A landscape with many peaks, sampled at points; each row gives a point and its height.
From any point a climber takes the steepest step (rise divided by distance) to one of its 6 nearest points. It stops when none of these is higher. Distance is the straight distance between rows; heights are no part of it.
K219: [ 79 123  84 158 108 162 136 165]  (h 43.6)
K897: [111  65 105 106 172 141 159 146]  (h 31.3)
K952: [121 105 153 132 186  81 107 118]  (h 42.4)
K286: [164 207 129 107  64 183 146 130]  (h 4.9)
K607: [192 147 178 123 108  71 101  91]  (h 46.8)
K384: [152 112 160 118 163  90 118  96]  (h 28.7)
K711: [119 165 124 143 108 139 120 118]  (h 43.3)
K297: [ 96  77 124 125 235 112 130 170]  (h 25.9)
K550: [119  92 110 110 125 148 158 123]  (h 29.8)
K171: [193 211 166 125  67 132 116 104]  (h 63.0)
K516: [ 97 132 109 146 120 138 131 132]  (h 36.0)
K182: [142 156 114 111  79 188 152 126]  (h 11.2)
K18: [ 85 120 108 152 152 126 115 138]  (h 35.8)
K745: [151 174 145 135  91 119 114 104]  (h 53.4)
K462: [ 82  94  81 143 118 166 145 166]  (h 47.0)
K676: [161 172 109 103  59 217 161 151]  (h 2.1)
K296: [170 207 155 141  76 123 100 118]  (h 68.6)
K667: [ 93  70 108 123 196 123 133 165]  (h 29.7)
K532: [126 134 145 141 159 100  99 115]  (h 49.0)
K564: [125 125  96 120  92 178 145 146]  (h 26.4)
K485: [133  94 120 103 120 142 157 115]  (h 30.9)
K556: [104 114  80 134  96 173 142 164]  (h 39.9)
K715: [ 94  79  66 142  94 177 146 192]  (h 53.2)
K214: [105  93  90 129 122 163 147 151]  (h 41.0)
K585: [129 177 142 151 109 112 104 121]  (h 48.3)
K830: [ 83 135  84 144 103 167 136 158]  (h 41.5)
K698: [101 101 123 136 169 111 132 137]  (h 35.2)
K180: [ 83 145 113 158 137 121 113 134]  (h 33.4)
K627: [112 106 130 130 153 117 135 124]  (h 39.0)
K869: [ 93 105 128 136 188 112 123 143]  (h 32.0)
K949: [148 107 131  99 102 141 155 105]  (h 24.1)
K239: [180 170 170 123  93 108 117  98]  (h 54.1)
K796: [160 137 153 104 112 118 132  95]  (h 27.1)
K776: [129 149 117 119  93 156 142 120]  (h 26.5)
K99: [131  98 131 108 156 128 150 120]  (h 59.3)
K460: [162 148 158 127 121  96 115  93]  (h 42.1)
K51: [141 152 141 117  94 140 143 111]  (h 29.6)
K674: [127 102 138 115 188 102 134 125]  (h 34.2)
K688: [136 134 158 137 148  91 107 106]  (h 46.4)
K74: [121 116 152 150 191  75  99 131]  (h 42.0)
K114: [ 91  62  83 130 159 147 149 184]  (h 38.0)
K508: [174 172 168 140  89  93  97 101]  (h 61.1)
K500: [153 133 160 118 127  97 122  95]  (h 32.3)
K524: [121  68 111 101 147 147 151 136]  (h 28.8)
K849: [138 174 137 139 106 123 128 103]  (h 48.2)
K918: [150 126 166 145 168  63  82 115]  (h 37.4)
K22: [ 95 108  86 139 122 151 139 147]  (h 42.3)
K505: [143 118 153 111 133 122 137 103]  (h 58.6)
K872: [105 134 117 136 119 139 127 122]  (h 37.2)
K301: [ 78 130 123 166 162 112 104 140]  (h 33.6)
K215: [ 87 110 118 146 151 121 125 133]  (h 33.8)
K275: [190 202 164 134  72 113  98 108]  (h 65.9)
K822: [159 140 144 103  93 135 146  95]  (h 19.7)
K876: [152 197 128 120  80 163 125 122]  (h 9.4)
K647: [159 166 140 106  82 163 149 112]  (h 16.9)
K784: [ 99 155 112 152 108 135 111 136]  (h 40.8)
K633: [105  83 112 113 162 126 148 141]  (h 35.9)
K855: [135 125  90 109  72 196 162 151]  (h 14.2)
K271: [121 135 100 123  87 173 154 145]  (h 23.2)
K752: [170 180 155 125  80 124 123 103]  (h 56.7)
K79: [122 125 129 121 133 121 122 119]  (h 40.0)
K555: [ 96 110 136 140 236  84 105 159]  (h 19.4)
K456: [ 84  64  84 136 130 157 149 174]  (h 43.2)
K37: [159 161 130  95  79 173 157 115]  (h 12.8)
K250: [108  95 101 126 118 155 152 137]  (h 35.3)
K472: [110 127 104 134 111 155 135 136]  (h 34.5)
K133: [164 119 149 101 123 118 150  92]  (h 31.0)
K359: [165 139 174 140 131  69  85 106]  (h 38.8)
K231: [109 130 130 151 151  97 106 125]  (h 44.5)
K763: [134 152 137 136 118 105 102 113]  (h 47.3)
K662: [130 115 161 133 204  69 106 132]  (h 38.4)
K859: [154 120 175 133 171  61  95 111]  (h 35.7)
K245: [190 141 178 132 124  55  78 102]  (h 39.6)
K984: [ 92  41  84 120 169 151 146 180]  (h 35.0)
K611: [108  96 133 124 216 101 118 144]  (h 27.8)

Where does a climber stop that starts at each point below?
K869: K99
K500: K99
K984: K715
K872: K296
K784: K296
K776: K296
K384: K99
K297: K99

Call two points neighbours if one is among the 6 nearest of the other. Go from one point of each pair to the other, from neighbour to neighbour, staying as high as possible. Name the lowest point that can't be avoided.
K532, K296: K763
K99, K715: K516
K296, K99: K79
